Points, in no order, along strands that fork and pass close to each other.
Two points are linked if the straight distance between their rows is under 76.4. Some points are linked to none.
K_899: [ 17   0   2  25   5   3   5  -9  31  -2  -7 -42 -21   3   0  18   2   6
  10   5 -61  32  18  16  33 -27 -11  -7 -10]
K_123: [-23 -15  24  14 -35 -23  50  17  -6  31 -25   0  -1  15  40  -5 -33 -15
  -4 -25 -22 -28  17  12 -11  -4  12 -19  -4]
K_748: [ 19  10 -13   1  29  16 -33 -19  21 -22   4 -37 -26  -2   7  10  35   3
  -1   8 -21  34  -7  -8  22 -18 -12  -4  -3]
K_467: [-24  11 -29 -22   0 -12 -18  25 -11  -9  32 -19  23  30 -10 -22 -25  10
  14 -37   0  31 -11 -36 -18  -8   2   9  17]
K_833: [-26   3 -30  11   8 -16   6   9  -1   5  -2  -7 -11  29  -1 -23 -11  -6
  20 -18   1   6 -30 -16   1 -16  12 -16   7]
K_466: [ -6 -19  42  17  -1  -7  19  23 -14  13 -18  14   7  -3   1   4 -16  -8
 -20  -3  16 -41  15  14 -15  31 -19  -7   5]
K_619: [ 13  27   6 -13  24  -5   2 -29  22  10  17  -7  -2  -8  -6  10  -1  15
  22   5  27  48 -36  19  23 -24  21 -30  -7]
K_358: [ -4   5 -22 -20 -16  -6   7   2  -3  -9   3  -5 -21  18  -4 -24 -19   8
  -5  31 -19 -23  12   0   4  -8   1  14  19]
K_590: [-14  15 -45  -5 -18  -9   6   1 -11   4  -6   3   6  23  -4 -16   6  40
   8 -13  -9  -8  -4 -33 -14  -9 -11  38 -11]
K_923: [  0 -15 -10  23  -9 -17   2  20  -2  14  -3  -5 -17  -2  -8   4 -15 -12
   9  16 -32   4  22 -15   9 -21  -4 -13  -8]
K_88: [-26 -21 -33   2   2   6  10 -12  -5  -5  13  17   6   3  14   2 -15   2
  14  16   6   3 -11  10   7 -14  25 -10  -7]
K_806: [ 18   2  34  -9   7  29 -16 -27   5 -21  -6   7  -2 -18  15   8   7 -12
 -23  21  12 -20  17  23  -6  21 -11  16   9]
K_851: [ -5  28 -28 -43 -17   0 -22   8 -14 -11  33  -9  13  12 -10 -14  -6  24
   4  -4  -7  29  -7 -23  -5  -3  -2  20  13]
K_910: [-21   5  -4  -3   7  -2  -6   1 -14  11   3  19  34   8 -11   2 -30   1
  18 -12  20  20 -18 -18 -11 -14   6   8 -17]
K_797: [  7  13 -54 -17 -15   9 -15   8   6  -2   0  12 -26  32 -27 -17  13  17
   7  32  10   7  -6  -9  22  -5   6  -5   1]
K_122: [ -2  -1  -7   8  12   4 -30 -24   1 -24  17 -37 -23 -17  22   0  16 -14
  -6  -4 -26  33   2 -12   3 -23  -5  -1   6]
K_652: [-11  -9 -50   0 -21   7  13   6  -2   0  17   7  17  20  10   5 -10  13
  16   7 -25  10   3  -2  11 -13   7   3 -15]
K_371: [-12   1  11   4  22   3 -25  10  20  -7  12   4   0 -29 -32  -3 -10  -9
   6   4  10  29   3  -7   5  -8   3 -30  16]
K_34: [-42 -15  25 -10  24 -22  11  11 -10   0   3  -1   4  13   4 -20 -40 -31
   4  -9  19  -7  -9 -27 -19 -27  28 -18  26]
K_265: [  0   7  26   6 -20  -8  42  21  -1  16 -21  27  11   6 -11  -7 -27  15
 -15  -3   8 -46  22  12  -6  19  -7  15   2]
K_380: [  2  15 -11   3  12  20 -18  -2  -2   6   3  11  18   7  -3  36  17  -9
   6   6  -6  20  -2 -23  -7  12 -11  26 -14]
K_178: [-25   2  37   2  17  10  -4   0  -6  18 -18  20  33  -6 -18  18  -4 -24
  18  -8  32  -7 -21  -4 -25  22   9   7   0]
K_903: [ 26   9  10   3 -23  11   1   7   6  -4 -15  -8  -4  -8   4   1  25   6
 -23 -13 -15 -27  19  17   6  28 -10  27  -8]
K_35: [-35  -7  11   1   5   5 -23   9   4  -8  13 -11  19  -1  22  -1   5 -11
 -15  -6 -19 -34  25  -8 -29  23 -13  18  24]
K_571: [ -8 -12 -30  15   5 -11  11  18  10   9   1  -9  -7  14  -8 -10  -1   1
  29 -19 -17  21 -22  -2  18 -22  11 -37 -14]
K_337: [-14   5  20  13 -10  -9  13  13  -7   9 -28  -2 -19  -9  -5 -19  -4  -8
  -6 -12  -7 -17 -14  -6   1 -10  12 -16   6]
K_13: [-13  10   1  -5  -1  -3 -23  20   7 -12  14 -10  -2 -13 -28 -15 -29   2
   0  -2 -10  32  15 -20  10 -24  -2 -20  14]
K_56: [  4  -1 -10  13 -29  -6  -1  28  13   4 -12 -11  -9 -13 -24 -33 -10  24
  10 -34 -19   3   1   8  12  -7 -19 -24 -12]
K_306: [ 33  -4  34  16  31   5 -11  -5  22   4  -3 -15  -4 -36  -8  26  38   0
   1 -10 -11  25  -7  16  16  -3  13  -8 -15]
K_983: [  9  10 -13  -5   6  32 -30   5   8  -3  11  19  20 -10 -18  28  17   1
   4   5  10  40   5   1   7  20 -18   3 -13]
K_621: [  1  -5 -15   0  31  13 -20 -20   1 -13  24  -4   9   3  21  34   8 -16
   7  17 -11  19   2  -4  -1   4  -9  12   4]
K_869: [ -5 -13  25  22   3  -6  13  37   3  31 -18  11  30  -7  -7  13   4  -5
   3 -46  -3 -13   6  -7 -14  11   2   0 -19]
K_362: [ 33  17 -39  -1 -32  34 -19 -13  12 -20 -15  19  -9   4  -9  -7  12  26
 -15  11  14  15  24   0  22   6 -37  13 -22]
K_681: [-17 -12  16  24  22   7   0   5   3   4  -5  -9   4   1  23  12  21 -24
   1 -22  -3 -20 -20   6 -16  18   2 -10   3]
K_417: [-23 -18 -37  -3 -24  -3 -16   9 -18  -9  21  14  10 -11   9 -23  -2  11
  -3  -8   2 -10  15  -3 -13   5 -11  -7   4]
K_270: [-30   0 -15  10  -1 -25  26   2 -24  22 -15  20   3  32   2 -27 -15  -1
  10 -22  17 -19 -29 -22 -19 -13  21   7  -2]
K_673: [ 16  16   0   9 -12  19  -1   7  22   0  -6 -13   8   2   1   8   7  17
  -7 -20 -23   5   4  20  21  16  -9  11 -11]
K_607: [ 38 -21   8  34 -12   4  14   3  26  -7 -39  -5 -21 -17 -22  22  20  -5
 -14   0 -15  -7  21  10  42   9  -1  -5 -36]
K_471: [-21 -25  -5   3  -6  -9  29 -10 -26   6   3  18  -7  -3  33   3  -7 -11
  -4  16   3 -30  -5  14 -10  -2  21 -13   1]
K_593: [ 19 -31  15   7 -26 -11  31  25 -22  16 -23  23   5 -18  -4   6  11   3
 -11  -6   6 -40   2   6  -3  22  16   4 -29]
K_472: [ 40   9  16  -3  22  -7  23 -17  12   6  -6 -10 -25   6 -10   3 -12  18
   0  33   7  -2 -23  28  27 -20  11 -12  -5]
K_595: [ 10 -11   5  -4   9 -13 -12  -8 -10   2  30 -31 -11 -29  20   6   4  -8
   8  -5 -31  29   4  -3   3 -30  15  -9  -1]
K_932: [-45 -16  10  -6  11 -25 -11   6  -8 -12  26 -16  -5   1  10 -13 -23 -40
  -4   0  14  -4   8 -23 -15 -11  19 -22  41]
K_892: [  2 -22  16  22  23   1  -4   8  -4   3 -19   2 -17 -18   1   2  29 -16
  -5  -6  23 -23 -29  15  -6  15   5 -24  -2]
K_433: [  0 -12  59   5 -13   0  33  11 -18  16 -22  14  -8  -2   9  20   4 -20
 -33   8  11 -47   7  16 -11  35   3   8  15]
K_808: [-39  -3  16 -24 -30 -21  26  23 -12  20   4  22  26   7  13 -35 -38  -1
  -3 -27  -3 -21  27  -3 -26  -2  13  -2  22]
K_829: [ -9   9 -31  19   6   4  -3 -14  23 -19 -14 -19 -16  19  -9 -11 -16  22
   6   5  -5  17  -7  -2  28 -23 -17 -14  -7]
K_489: [ 28  25 -34   7 -33  12  -4 -21 -13  -2 -10  25 -18   1   2   0  14 -10
 -17  19   9   9  21  -7  12   4 -19  20 -12]
K_893: [ 40 -12  42  14  -3  12   8  10   2  -1 -21  -3   3 -16 -11  28  30 -16
 -20  -8  -4 -23   5  23   9  32   4  16 -18]
K_157: [ 30   6   7  10  17  -2  10  -2  44   1  12 -29 -18  -1 -11  21   8   9
   6  15 -28  33  13  35  40 -13  -3 -22  -2]
K_739: [-22 -19  19  -3  18 -28  28  12  -2   8  -1  -8 -18  14   0 -24 -37 -17
  16  -3  -3   0 -15  -3  -5 -38  24 -38  15]
K_771: [ 33 -19  17  14  30  16  18  -8  36 -14 -13  -3 -20  -3  -5  28  23   2
 -11  30 -11 -11   3  35  32   6  11  -2 -12]
K_365: [ 39   2 -34   3 -23   7  19   2  17   5 -11   7 -27  25 -21   4   5  15
   9  23   6   8  -6  32  40   1   5 -23 -22]
K_295: [ 35   4  42 -11  45  -9  11  -5   1  13   6 -10   0   3 -12  13  -6   1
  14  16   6   5 -35  17  -2 -14  18  -8   3]
K_655: [-44   6 -41 -25 -14 -11   1  -1  -8 -20  32   1  34  16  16 -20 -13  25
  -2 -25  -6  -6  23 -27 -27  12  -9  36  20]
K_741: [ -5  -6  51  -1  10 -19  31   4 -21  20   6   2  19  -2  26  20 -36 -24
  -4   4  -8  -3   3   4 -14 -17  22   3   5]
K_560: [-28  -8  24 -10  25   7 -18 -15  -1  -9  16   3   9  -3  -5  16   6 -49
   3  23  26  -3   4  10 -22  29   3  -7  39]
K_12: [ -8   8 -33  -5 -36   7 -17  12   9 -17  -1 -13 -16  -2 -20 -22   0  27
  -4   1 -26  18  14 -19  14  -7 -27   9  -2]
K_769: [-38   4 -30  15 -17 -12  21 -10 -19   7 -23  18 -11  16   8 -22  11  -2
   0  -7  22 -27 -12 -22 -10  10   9  10   6]
K_849: [ -1 -18  -6   1  -8   5 -26 -20 -16 -21   5  -7  -1 -18  42  -5   5  -6
 -26  16 -15 -17  32 -12 -23  -5 -22  16   1]
K_332: [  7  28  21 -27  25   9 -21 -24  16   3   8  -2   6  -3 -23  11  16   9
  20   9  35  26 -47   6  12  -2  19 -20   2]
K_569: [-20  32  19  -1 -18   1  24  10   6   9 -32  20  21   0 -16 -14 -27  17
  -8 -18   8 -23   2 -12   0   2   5  21  -1]
K_159: [-24 -40  45   8   3 -32   5  23 -28  25  -5   9  -6 -14  19   3 -19 -35
 -12   9  14 -22  17 -16 -27  -1   7 -34   9]
K_399: [-15  34  45  -1  -7   0  17   5  -7  12 -20   5  24   6   5  -3 -20 -12
  -7 -23  -1 -22   0  -4 -20  10   4  29  11]
K_914: [ -9  -6  29  -8  47 -20  11 -12   5  10  26  11  13  -6 -11   3 -37 -20
  29  13  34  41 -15   2  -5 -21  25 -21  17]
K_19: [-21 -13  33  17 -12 -15  10   1   4  -2 -20 -10  -6 -26  13 -20 -33   0
 -20  -9  -9 -21   7   3   0 -22   1 -23   6]
K_494: [ -9  15  -1  -3 -29   1  11  33   7  15   6   9  24  -1  -4  -2   7   0
  -5 -29 -22 -11  22   2 -13  34  -2  10  11]
K_189: [ 31 -23  23  27  25   5  -1 -15   3 -11 -20  -8 -22 -18  14   2  19   4
 -13   0  18 -20 -16  24   6   7 -18 -15 -16]
K_421: [ 14  -6   9 -15  21 -10   3   8 -24  10  13   5   5  17   2   1   2 -12
   7  18  -1 -21 -16  10 -23  13   7   6  21]
K_813: [ 45  12  -5   9  28  19 -22 -18  34  -7 -16 -19 -30  10 -11  19  40   0
  -5  21  -3  30  -3   2  31  -4 -18  -7 -14]
K_761: [ -2 -14 -18 -11  25  -2 -46 -11 -18 -25  39 -11  10   2   0 -15  -1  -5
   9   3  26  11 -18  -6 -24   9 -20   3  17]
K_280: [-11 -25  37  -2  16 -17 -15 -21 -14 -19  19 -21 -10 -34  41   6 -21 -26
 -19  30  -2  -8  27   8 -16 -17  11 -11  20]
K_995: [ 20  21 -13 -19   2   4  -3 -15   0  10  12 -14   8  10   0   5   3  30
  20  -1   2  34 -43   5  21 -26  19 -12 -21]
K_243: [ 14  16  17  -1 -13   7   1  -6   4  -7 -21 -14 -29 -22  -6  -9  12   3
 -10   2 -18 -13 -11   3  15 -11  13  -5   1]
K_196: [ 21  25  12 -11  30  20 -30 -43  12 -19  -4 -16  -3   7  -2  19  -1  11
  -3  26  16  22 -20 -12   7 -13 -10  16  -5]
K_901: [  2   0 -14   1   7  -3   7   6  36   9   4 -25  -3   0 -13  -4 -13  31
  32 -23 -21  51 -16  12  32 -33   3 -38 -19]
K_672: [-23   2  15   0 -29 -31  36  17 -11  24  -4  -9   3  24  22 -32 -42 -20
   2 -39 -17 -11  16   6 -24 -18   9 -20  18]
K_457: [ 16  -2  24  24  36   9 -16 -33  20 -10  -8 -15 -15 -37  12  28  17 -11
  -6  11   5  33   4   0   9 -18  -5   0 -19]
K_725: [  7   6 -20   8 -20  10   3   0   2  -6 -19  16  -1  -7   0 -10  34  20
 -17 -11  -8 -30  23 -11  -6  21 -25  30  -4]
K_584: [-13  -4 -12  -8  -7 -21 -15  10 -21   1  24 -28   2  -4   3  -4  -2  -6
  11 -13 -36  27  -6 -35 -11 -27  14  12  -1]
K_711: [ 34  16 -32 -19 -41  17 -15   9   1  -2  -1 -15  -5  -1 -11   2  32  41
   3 -20 -15  32 -13   7  27   0 -14   6 -37]
K_522: [-19  -6 -21   5 -18 -31  38  13 -26  18  -4  35  11  10   1 -19   3  19
  -5   2  10 -41  26 -23 -29  13 -10  29   3]
K_658: [ 10 -22   5  12  -3   8  -4 -19  -3 -19 -15  -9  -9 -15  31  -7  -7   8
 -22  19 -16 -39  19   2  -3 -15 -15  14 -12]
K_534: [-14   5  31  -4   6  -7  16  22   3   9   3  11  12  -2  -7 -17 -40 -15
   7 -27  23  15 -13  22  -5  -6  12 -41  23]
K_106: [-38  14  -9 -12   2   0  -7 -13  -6 -18  21  -3  26  14  19 -10 -13  -2
  -7  -3   6 -29  10 -17 -28  16  -3  34  32]
K_462: [ -8   9 -30   4 -27 -36  32  11 -22  26 -11   8   6  16   3 -26   4  24
   8 -20 -14 -21  12 -32 -21  -6  -6  31  -4]
K_784: [  9  -8   4 -28  28  12 -32 -32  -2 -36  26  -9 -21 -23   4   0  11 -12
  -7  35  17  21  -5  -6  -1 -21  11   1  12]
K_937: [ -6  15  55 -14  31 -17  13 -34   7  -1  22  -7  -6 -26  16  21 -10 -28
   2  17  13  26  -6  23  -2 -11  29  -7  24]
K_410: [-24   3  -3  -4 -21 -11  -6  27   4  -2   0 -13   0  -7 -24 -37 -30   9
  13 -34 -19  18   0 -18  -2 -26  -4 -20   8]
K_133: [ 17   9  -8 -32   0   4   3   9  -6   0   3   8  -9  21 -10  -8   6  11
  -1  33  -3 -26  -6   8   0   9   4  14  13]
K_287: [-14  -7 -30  16 -27  -5  -3   5 -15   7   0  18  10 -12   8  -7   8  11
 -12 -10  -5 -12  32 -13 -12  16 -27  15 -17]
K_212: [-14 -11  24  12   3  -6 -16  19  -8  16   7   9  23 -24   1  13  -9 -25
   6 -30   3  15   5 -12 -23   1  -5 -15 -12]
K_916: [ -2   1 -32  13  -8  -8  22  -9 -18   6 -23  22 -20  28  -9 -16  12  11
  -3  11  22 -33 -20  -4   1  12   0  13 -11]
K_959: [ 39  -5 -23  15 -24  20   5   2  17 -10 -29  -3 -20  -8 -13  17  46   6
  -8  -7 -13   5  -2  -1  35  11   2   4 -45]
K_864: [-24  -5   6  18 -27  -8  -2  13   4  -3 -22 -27   0 -16  13 -23 -12  17
 -12 -27 -36 -26  36 -13  -7  -5 -22  13   0]
K_740: [  9 -13  42  33  36  -9   5 -25   4   3   3 -12 -15 -28  25  32   7 -33
 -16  19   1   7  22  15   3 -10  -5 -12  -3]
K_437: [-13 -22  14  19 -22 -13  39   0 -16  15 -26   6 -14   4  29  12  -8 -12
 -15  10 -23 -38  19   7   4   3  13   1 -11]
K_625: [ 14  15 -25  -9 -10  15 -24   3   8  -2   8 -27  -5   7  -6   2  29  35
   9  -9 -16  55 -30 -10  24 -12  -7  -9 -25]
K_495: [  9  28 -32  -8 -14  22 -13   8  17  -5  -1   4   8  29 -21  -9  20  41
  -3 -16  15   1 -14   9  15  28 -25   3  -9]
K_575: [-15   6  21   9  17 -13  13  -1  -8  12  -4   0  20   1  12   7 -45  -8
   5  -8  -3   7  -6 -13 -10 -27   9   7  -5]
K_709: [ 29  18  -7  -6  11  19 -20   7  23   0  14  -1   1   3 -26  22  -6   6
  -3  22  -3  33  13   9  22   0 -24  -4  -2]
K_802: [-22   8  -8  -8  -1 -18   2  18 -18   7   1 -10  16  16   2  -5 -11  -8
  11 -13 -27  -5   1 -50 -22 -20  12  30   1]
K_563: [ 43   4  -4  -8 -14  -5  29   6   3   6   1  -6 -29  18 -15 -10   4   7
   1  15   3  -7 -23  40  32  -1  10 -22   2]
K_151: [-24  26 -27 -21 -11   6 -15   1  -2  -8   3   3  18  14 -14 -21   4  31
   8  -9   3   8 -24 -31   0  -2   5  21  -2]
K_656: [ 33  10  -2  -5  13  27 -11   3   8   6  -9  17  27  10 -23  27  33  20
   6   7  18 -13 -24   4  -6  34 -10  29 -24]
K_408: [ 25   9 -30  -3  13  24 -22  -3  11 -10 -21   7  -2  25 -14  -4  38  38
  -3   5  19 -17 -22  -5   5  22 -23  18 -20]
K_663: [ 29   0  41  11   2   8   6   6   8   8  -2 -13   0 -33   1  28  27 -14
 -13 -13 -25   5  -1  28   9  10  26   2  -6]
K_715: [  9   2  15  -4   3  -4 -10  -8 -33   6   5   4  12  -9  10  -3   0  -9
  -1  -4  17 -23 -10   9 -27  12 -12  15   4]
K_511: [-35 -11  34  -1  28 -12  -9  -6  -3  -6  24 -13   3  -3  17   7 -14 -42
  -2  -3  17  -2  -4   8 -23  20  14 -22  47]
K_642: [ 15 -26  37  25  33 -21  25  10  -2  20   4   6  -5 -15   5  31  -6 -30
   2   5   5   6   4  16   2  -7   7 -29   1]
K_699: [ -7  18 -10  -9   6   5 -31  -4 -12  -8   9   6  19   2  -7  -7  11  -3
  10 -16  32  -1 -17   0 -23  29 -19   7   8]
K_635: [ 10   9  52  12   1 -11  33  14 -14  30 -19  -5  20  11  16  17 -21  -7
  -7 -22 -17 -27  -2  11 -11  10   9  15   1]
K_589: [ -7  20 -46 -22   6  11 -29   1   6 -12  17  -2  -5  37 -28   3   9  18
  16  27   9  38 -15 -27  18 -12   8  -5  -1]
K_116: [ 15  11 -19  -7 -41   0  30  -7   2  -9 -26   8 -20  12  -5 -24  -9  27
  -9  17  -9 -35  16  14  15  -1  -6  21   0]
K_965: [-27   4 -57 -11 -14  -4   2  -6  -6 -20  13   2  14  18  12 -19  13  42
  -2  -9 -14 -15  27 -29 -15   9 -24  44  12]
K_749: [ 59   9   2   3   4  36  -7 -21  31 -20 -29  -1 -28  11  -4  19  26  -6
 -21  23   4  11  18  12  35   1 -15  13 -22]
K_210: [ 31  19  14   3  33  12   1  -9  33   4  21  -7   3   5 -11  37   1  -5
   7  20  -2  35  12  35  28   3  -6 -14   7]
K_696: [-14   3  -8  -9  28   2 -26  -1   3   4  18  11  28   7 -26  10 -13  -6
  26  -3  30  41 -30 -14  -8  -7  15  -8  -1]
K_193: [-22  12   2 -17 -34 -12  21  18 -14  21   7  26  43  -9   6 -14 -13  19
   1 -39  -5  -8  28  -7 -30  12  -4  26   7]
K_788: [ -6  13  32  -9  19  -4   6 -10  -4  17  15  12  24  -4  -6  11 -30 -16
  16 -10  25  25 -21  28  -8  -3  18 -20  13]
K_228: [ 47 -30  47  20  15  16  22  -7  21  -9 -25  -4 -16 -12  -4  40  27 -12
 -26   3   5 -25   9  41  33  33  11  -7 -13]
K_873: [ 18 -15 -28  26 -18  -9   5  29   6  17  -7   8  -3   0 -27  -6   3  17
  20 -27   5  18  -8   6  19  -3  -8 -27 -32]
K_455: [ -6  -2  11 -16 -20   9   9  30  -6  17   6  17  13 -19  -5   3  25 -12
   4 -22 -11 -11  -8  12  -7  26  25  -2   8]
K_825: [  2 -21  -7  12  -8   1   4 -10 -12 -17 -22  11 -30  -9  10 -15   9  -2
 -20  34   1 -36  16  -7   5  -4  -8   1  -3]
K_805: [-23 -15  18 -18  43   2 -20  -7  -2  -3  20  13  31  -9 -22  16 -21 -23
  33  16  37  23 -25 -10 -23   0  16  -2  16]
K_94: [-11 -15  -2   3 -44 -28  47  13 -18  23 -16  30  12  -2   9 -11  -4  18
 -16  -4  -7 -54  47  -6 -14  17  -7  14  -3]
K_21: [ -5   6  13 -11   9  25  -4 -21  12 -15   9  16   3 -12   6  21  -4 -26
  -6  33  13  -1  10  25   3  16   6  -1  21]
K_418: [-29 -18   5  -7 -11 -11   3  12 -16   2  24  10  17  -2  19 -30 -26  -1
  -1 -27   8 -18   9   5 -26   3   1 -12  17]
K_23: [ 47   8  21 -11  11  45 -17 -26  22 -20 -22   9 -10  -7   1  17  27  -8
 -22  27  16  -6  16  18   8  18 -12  26  -3]
K_108: [  1   4 -28  12 -20   0   0  10  14  -9 -15 -11 -11  11 -20 -33 -13  41
   2 -11 -12  -2   5   1  11  -8 -37   4 -14]
K_423: [  8  15 -24   0  -9   8 -37   3  -3 -12  -5  -9 -18  -9 -10 -10  22   3
  -9  -8   0  20  -1 -23  -3   4 -24  10  -3]
K_238: [-18 -14 -19 -24   5  -8 -29 -21 -31 -22  39   4  17   6   1 -15 -19 -16
  10  10  48  15 -12  -5 -29   6  13   7  22]
K_497: [-24  -5   2  24   5  15   2  -7   8  -8   0 -18  10  -3  40  11  11  -4
 -13 -21 -29 -22   5   4  -7  11  -1  11   1]
K_777: [ 21 -16   3  20  12  -5   9   9   0  14   0  -1  -2 -12  -1  17  -4  -6
   4  16 -13   8   4  19  18  -8  -1 -14 -14]
K_111: [-10 -11  11 -14  27 -15 -14 -22  -6 -29  19 -20 -22 -23  -1 -14 -17 -13
   1  28  12   3  -9 -14  -2 -29  24 -10  25]
K_284: [ 12  15 -43 -18 -43  26 -10   3   8 -19  -8  18  -7  -3  -4 -17  40  30
 -18   2 -15   4  40 -16   8  17 -33  36  -7]
K_501: [-34  -9 -13 -13  10 -12 -19  17  -6 -10  33  -4  27  12  -5 -27 -31   0
  19 -34  15   7  -2 -18 -25   0  -7  -1  22]
K_6: [ -5   9 -26   4 -43  -3  44   7   9   8 -14  11   3  23  -3 -16  -5  24
  -2 -11 -21 -28  15  11  13  14  -9  10  -2]
K_538: [  0  21   1  -8   3  11 -25 -13   1  -6  -5  -3 -21 -16 -11  -4  27 -15
 -11   7   3   7 -14 -10   4   1   8  -2   7]
K_246: [ -5 -11 -32  12  19  14  -9 -21  11 -19  -1   3  -4   1   6  -6   0  22
   7  16  17   7 -20   6  17 -16  -1 -10 -14]
K_201: [-17 -11  12  17 -37 -16  15   6  13   8 -12 -32 -11 -11  12 -20 -30   4
   0 -11 -43 -17  27  10   7 -28  -3 -16   3]
K_430: [-25 -16   8   7   4 -30  17  28 -10  18 -16   6   6  16   5  -7 -10 -11
   3  -1 -24 -37  13 -38 -25 -15   8  12   0]
K_836: [-16 -15  10  15   0 -26  -3  17 -23  16  -7   5  -7   0  14   6 -22 -27
  -9  17  -9 -19  26 -27 -16 -10  -2  -6   3]
K_855: [-26   9 -32  -6 -26   3  16  13  13  -1  12   2  14  24   3  -3 -33   8
  17 -11 -32  24   9   6  14  -8   0  -6  10]
K_77: [ 31  10 -44   1 -34   8  -2  -5  12  -4 -14 -11 -46  21 -22 -18  11   9
   6  23  -3  13   3   9  34  -7 -16 -21 -10]
K_752: [  5  26  -5  10 -10  11  11   8  19  10  -6   8  11  15 -12   6  -2  15
   3 -28  10   8 -14  16  17  26  -6  -7  -8]
K_810: [  1  15 -42 -42  -2  32 -50 -11   1 -28  25  -1   1  21 -11   9  25  15
  -2  17  16  50  -8 -20  11   6 -15  11   3]
K_850: [ 30 -25   2  -5  25   9  11 -21  13  -8   7   7 -28 -18  17  24  40 -17
   0  39  -9   6   4  25  13 -11  20 -11   1]
K_367: [  4 -18 -21  -4  48   2 -24 -14   3 -17  42  -2   8   7   7  21   9 -10
  18  19  18  23  -6  11 -10   7  -8 -14  10]
K_562: [ 11   1  29  -7  20  20  -7  -5  10   6 -14  11  27  -4 -21  29  15   5
  17   0  25 -10 -35  12  -5  25   9  14  -9]
K_364: [  2 -12  19   1 -10  -1 -24 -20 -11  -9  20  -7 -13 -38  34   4   3 -25
 -23  11  -5   3  25  11  -8  -1   2 -13   8]
K_235: [-18  -1 -36  -6 -11 -17 -11 -22 -42   2  29  19  10  14  13 -20 -15 -11
   7  -4  44  -1 -13  -6 -26   6   4  12  11]
K_107: [  4  -8   2  -5 -21 -11  17  21 -26  22  -9  13  -3 -12   8   0  31  -5
  -2 -16 -13 -32   0 -10 -15  13  19  11 -10]
K_323: [-32   0 -13   8 -11 -27  13 -21 -35   9  12  14   6  20  28  -7 -36 -30
  -9  -2  24 -11  15 -17 -28   1   0   4  13]
K_182: [ 55  10 -12  -8 -16  26 -12  -2  19  -4 -12  -4  -1 -14  -9  25  42  25
  -9 -10  -2  28  -7   6  34  13  -4   8 -44]
K_356: [  2 -11  40 -11  43  -5   6  -6  -9   2   9  -5   0  -1   1  14   5 -17
  10  22  12 -10 -35  14 -20   2  13  -9  22]
K_989: [-25  -2  17   1   2   0  15  31  -3  26 -19  41  31  10 -22   2 -15 -16
  10 -22  20 -14  -7  -8 -20  14  10  -6   1]
K_573: [  3  28  23  -8  37  23 -24 -28  11  -2  -9 -17  16  -1 -11  23  20   2
  15   8  17  14 -42  -4  -6   3   7  12  -3]
K_373: [ 17 -20 -27  14 -24   4   2  -1   3 -11 -14  10 -46  -8  -8 -21   8  -2
  -6  28   1 -18  16   9  23  -1 -14 -16  -8]
K_884: [ 26   9 -18 -39   5  33 -41 -24  -2 -24  25  -2  -7  -4   2   4  27  -3
  -3  27  16  31  -1  -1   0  -4 -10   6   8]

Follow the links from the first point to the second, and from the first to the third. Name the last point that the two ways share.
K_771, K_522, K_829 => K_418
K_655, K_193, K_489 => K_418
K_433, K_893, K_575 => K_265
K_122, K_455, K_471 => K_808
K_740, K_833, K_593 => K_808
K_501, K_19, K_769 => K_108

A fork is a point with three links, a tip a point with one. Leave the first point through the second and follow the links. Name the first fork or tip that comes.
K_607, K_959 => K_573
K_932, K_511 => K_836
K_534, K_788 => K_265
K_265, K_569 => K_534
K_761, K_367 => K_899
K_108, K_12 => K_864
K_430, K_802 => K_739
K_201, K_19 => K_108
K_157, K_210 => K_761

Name the points in between on the shortest way along the links from the first point to the second, in order.
K_836, K_433 => K_923, K_777, K_642, K_740, K_457, K_306, K_663, K_893, K_903, K_725, K_287, K_417, K_418, K_501, K_467, K_851, K_151, K_590, K_462, K_522, K_94, K_265, K_466
K_562, K_892 => K_656, K_408, K_495, K_752, K_673, K_903, K_725, K_287, K_417, K_418, K_501, K_467, K_851, K_151, K_590, K_965, K_655, K_106, K_35, K_497, K_681
K_13, K_457 => K_410, K_56, K_108, K_829, K_246, K_88, K_471, K_437, K_123, K_672, K_808, K_418, K_417, K_287, K_725, K_903, K_893, K_663, K_306
